Each row is a point on a landscape with many valleys, with its height.
From any point a ball rolls to the lowest of the 2 points nearest to it. It stops when none of these is lower. Distance is the straight distance between rows; heights are no part of it.
fofi height 742: -3 12 18 -6 4 -3 8 4 -2 6 15 -13 -10 8 9 6 8 -12 27 9
gide height 493: -22 7 -7 -20 20 -16 5 10 15 7 11 3 -23 21 14 6 6 6 -3 -11
kefu height 239: -2 -11 -15 11 -4 6 3 9 18 -4 -20 0 20 8 -7 1 26 -16 1 14
fipen height 513: 6 -9 -1 1 2 -1 0 -6 -21 -8 3 -3 -14 -7 -5 1 -27 4 -6 12
dizuv height 519: -9 1 -7 9 4 -9 -1 11 31 6 -16 0 16 13 9 1 30 -3 0 -9
beve height 807: 16 6 -3 23 -14 15 -7 -10 -24 6 2 15 -5 -23 -29 4 -35 10 3 5
dazis height 558: -19 14 8 -6 13 -5 -4 -6 -4 1 -6 14 -11 9 13 23 -4 13 30 4
kadi height 570: -19 4 -7 -1 -4 4 -1 11 3 7 -24 18 13 -14 0 -1 6 11 23 -7
Rafif height 289: -11 -5 -5 -1 2 -9 -5 -5 4 5 2 15 9 -5 11 14 2 5 11 -15
doz height 607: 4 0 -2 0 -8 0 -10 -12 -15 0 -5 -2 -2 0 1 21 -2 -10 11 4
zifas height 464: -3 4 1 -2 -9 8 -1 -10 -5 7 -6 18 16 -7 -4 18 17 -8 24 3
viti height 507: 20 4 2 -4 -15 12 -6 -7 -14 -12 7 -7 -4 -7 -3 -5 -4 -10 -6 14
Ruzoz height 396: -8 -2 17 -8 15 -11 -2 16 -8 12 6 -6 0 2 13 9 10 -1 7 -7
kugef height 511: -27 -7 -16 -1 9 -8 11 10 17 -3 -13 6 -2 9 5 -10 6 8 5 -11
dedaf height 299: 6 -4 -11 18 -15 12 2 0 4 -6 -9 -2 16 3 -13 -5 28 -23 1 12
rede height 559: 14 3 2 0 -19 14 -9 -18 -22 -5 2 3 -7 -10 -9 14 -5 -8 4 19
Korit height 518: -9 -5 2 -2 15 -6 0 9 -9 -5 -3 -6 3 11 -4 -6 1 -1 -5 -6
Muba height 444: -9 -1 19 -14 16 -3 11 13 3 16 2 -10 9 9 15 10 25 -8 13 -1
kol height 473: 0 -6 7 -7 12 -10 13 8 20 17 -3 -11 12 12 11 8 29 -17 3 0
mik height 497: -12 2 10 6 18 -7 2 14 33 13 -12 0 25 25 13 6 39 0 -5 -5
digu height 392: 11 2 17 -4 1 -3 7 2 1 4 7 -21 5 4 3 -20 21 -10 -13 -3
gudi height 608: 7 3 10 -17 15 -10 11 -6 -4 0 16 -11 -9 9 0 -14 -4 -2 -17 -8
kuzom height 584: -16 -15 -27 9 10 -4 -2 19 15 -3 -11 -7 0 14 -1 -10 -13 3 -23 -17
fafos height 441: 3 2 19 6 1 -4 5 6 24 0 2 -21 9 16 5 -19 34 -1 -20 -3
lomid height 543: -5 4 -15 2 1 -11 -6 10 17 2 -9 -3 5 7 -2 0 9 -10 0 -11
bapi height 388: 1 -5 3 -2 2 -2 -4 -1 2 8 -1 6 20 -2 2 13 16 -8 6 -10
vis height 304: -18 -2 -12 4 0 -7 -8 0 4 1 -5 18 -6 -7 8 15 -18 18 16 -9
kimub height 214: 5 -8 -17 5 -10 11 -15 15 1 -5 -14 -9 11 -4 -8 -2 -11 -3 -19 -8
zof height 565: -3 10 -15 0 -8 -1 -12 11 10 -3 -8 3 -1 -2 -7 3 -6 -3 8 -4
Mip height 429: -3 -3 -2 -3 -8 -6 -15 5 1 -6 9 -5 -8 -4 17 7 -3 3 3 -1
Beni height 652: 9 6 17 -15 8 -10 3 -11 -10 2 18 -4 -14 -1 1 1 -12 7 -4 -5
Bifi height 530: -23 12 7 -18 19 -10 -1 8 3 6 2 4 -20 15 16 15 -1 10 16 -1
seke height 504: -6 10 4 0 -8 12 -2 -5 -4 3 -5 15 11 2 12 22 22 -12 37 17
tovir height 918: -10 -10 -1 -18 -1 -1 12 2 9 -4 -5 0 -4 -6 -4 -14 1 11 -7 -5
naf height 532: -4 3 4 1 -9 10 3 -1 5 -1 1 -4 10 7 10 10 30 -18 23 13
fuma height 556: -4 -8 -11 4 13 -7 2 11 4 -5 -5 -11 3 12 -8 -18 -4 -2 -25 -10
telif height 315: 6 4 23 -1 4 -2 -3 10 -11 10 13 -20 4 1 10 -3 16 -9 2 -5
lov height 632: 6 10 28 4 -2 5 -11 -10 -22 14 8 5 -6 -7 2 34 0 5 25 13
tari height 775: 6 5 -1 21 -18 14 -5 -17 -16 8 -8 14 -12 -25 -26 6 -42 30 5 -3
kub height 482: 8 -8 0 -10 3 -8 8 3 21 3 -3 -15 6 12 2 1 22 -17 -13 5
bezo height 370: 23 -2 6 2 4 -7 19 -8 16 -4 8 -23 2 16 10 -28 18 -15 -31 5
bim height 506: -11 5 -10 -1 -8 7 -3 -12 -4 1 -18 22 5 -6 -1 22 -1 4 28 3
midiv height 502: 8 3 -18 14 -7 8 1 -3 -6 -2 4 6 -4 -12 -24 -12 -45 4 -1 -4
Sivir height 704: 0 4 12 6 -3 -4 -6 -12 -12 4 -1 11 -20 -18 -11 12 -26 29 9 4
Munuk height 293: 21 -6 -5 -3 6 -11 12 0 7 -4 15 -14 -3 2 11 -24 0 -12 -28 0
Mola height 534: -12 12 8 -7 -1 3 -3 -15 -10 -1 -12 16 -6 -2 -4 25 -6 14 27 8
ronaf height 844: 21 11 -6 16 -22 19 -5 -18 -26 5 6 16 -1 -23 -28 -1 -16 -6 0 7
Siro height 874: 12 0 -3 4 -16 16 1 -15 -14 -3 3 14 10 -19 -24 -8 -9 1 -2 -2
ror height 928: 4 -8 1 -19 -7 -4 10 -10 -2 -1 1 1 -15 -16 -2 -7 -13 10 -4 1
Verok height 377: 5 5 -3 11 -22 24 -6 -7 -13 -9 -2 2 10 -1 -13 -4 23 -17 3 11
raz height 449: 16 8 -2 5 -16 17 -12 2 -13 -7 -1 -4 9 -6 -17 -9 7 -13 -8 6
mumo height 670: 6 8 26 2 0 -4 -8 -17 -16 9 7 11 -16 -12 -4 26 -12 21 17 10
Fibul height 428: 22 -7 -6 3 7 3 5 -5 -19 -12 9 -1 -5 -9 0 -19 -33 -1 -23 8
ruvap height 912: -6 -13 0 -4 0 -2 11 2 19 -10 3 3 8 1 0 -14 17 3 -3 1
tamep height 515: 25 11 -2 8 -13 21 -5 2 -20 -8 2 -1 7 -13 -17 -27 -10 -8 -17 9
Dak height 122: -9 -15 -18 9 -7 14 -7 20 11 -7 -24 -4 17 0 -5 -3 4 1 -11 -1
ginat height 487: -24 -5 -20 4 6 -4 6 5 8 -1 -12 9 -1 3 -7 -9 -16 11 5 -17
gela height 531: -30 0 -17 -5 11 -6 6 2 18 -1 -16 22 4 5 14 3 2 10 20 -6
zisat height 892: 5 -4 -13 3 -19 13 6 -10 10 -7 -5 6 13 -12 -18 -16 -4 1 -5 -10
Tepom height 454: -21 -4 -17 -16 11 -12 1 13 10 1 -3 1 -23 10 7 4 -8 7 -7 -6
pogi height 562: 2 -3 11 -7 16 -6 9 -7 -10 -2 8 -15 2 16 1 0 5 -11 -6 -2
kul height 550: -23 9 -8 0 6 3 -3 5 8 2 -23 26 16 -1 19 7 11 6 31 2
Fuga height 722: 11 21 28 -2 2 0 2 -7 -17 7 24 -18 -16 6 3 4 -6 -11 18 11
Reve height 471: -9 -1 13 7 16 -9 1 14 32 1 4 -10 12 26 12 -6 34 3 -18 -9
duzar height 692: 19 18 20 -3 8 -9 0 -14 -21 6 21 -7 -16 0 -3 4 -18 -4 4 5
ralo height 588: 6 9 -8 1 -14 6 -14 9 -3 -5 -3 3 -9 -12 -18 -1 -23 2 5 7
vabi height 903: 13 -4 -2 0 -7 0 8 -7 10 -5 7 2 12 -7 -10 -23 9 -4 -9 -5
gul height 418: 22 0 16 2 -2 5 17 -13 18 -3 12 -23 11 18 6 -15 29 -19 -19 11
moto height 321: 31 3 7 -6 6 1 7 -10 -18 -8 19 -4 -5 -9 6 -16 -18 -8 -19 11
fikuz height 538: -5 -15 -2 0 13 -10 -1 2 11 3 2 -2 16 11 10 8 16 -4 -14 -15
Kiko height 309: 6 -7 -12 0 -9 2 -8 8 -3 -8 -1 -8 -5 -6 1 -10 -18 2 -16 -4
mon height 154: 29 0 11 -5 8 -5 14 -8 -5 2 28 -14 1 -1 13 -18 0 -19 -15 6
Daka height 465: -13 0 8 -6 14 -14 -1 12 -11 3 8 -5 -17 3 7 -5 -6 9 -1 -9
tesop height 589: 7 5 26 1 -6 6 -10 -3 -21 0 15 -2 -3 -9 5 12 2 5 12 8
zanu height 446: -11 -1 -19 10 -3 0 2 -1 -2 0 -7 8 -4 -7 -17 -1 -33 10 7 -12
rer height 602: -25 -13 -25 0 18 -7 -1 28 20 6 -17 1 2 15 6 0 1 6 -19 -14
fel height 544: 9 -1 21 2 -13 8 -9 -11 -21 -7 12 3 -9 -17 3 4 -10 19 2 8
busoz height 416: -7 -16 -14 -16 8 -12 4 12 14 1 1 -8 -15 7 13 -1 4 -2 -18 -1
bube height 485: -4 -8 6 1 -9 1 -15 2 -8 -6 7 8 -9 -17 9 10 -14 21 2 0
lin height 385: -11 -5 -13 10 -1 -6 -4 -11 -2 -2 0 15 -15 -6 -5 12 -39 21 7 -8
konus height 376: 3 -17 -10 -3 -4 -6 -3 8 5 -9 4 -13 -8 1 15 -6 -1 -6 -15 2
Fem height 186: -12 -11 -17 1 1 8 0 10 9 -2 -28 7 20 4 -2 8 11 -6 2 3
vasi height 549: 16 17 -8 10 -13 11 -7 -5 -15 -9 2 2 -9 -11 -21 -15 -34 4 -5 4
Ruk height 741: 17 11 11 13 -12 4 -4 -21 -20 3 0 7 -20 -26 -16 -3 -35 30 -3 4
fub height 456: 11 -3 7 -5 0 5 11 -7 12 -8 5 -16 7 17 0 -4 23 -21 -4 15
Ziro height 501: -18 -12 -4 0 23 -12 5 12 22 5 1 0 7 21 17 2 23 1 -14 -11

Where does a ball stop that starts at each point below?
Fuga | Korit
kub | mon
vabi | Dak
kul | Rafif
rer | Rafif
Ruk | Dak
ralo | Rafif
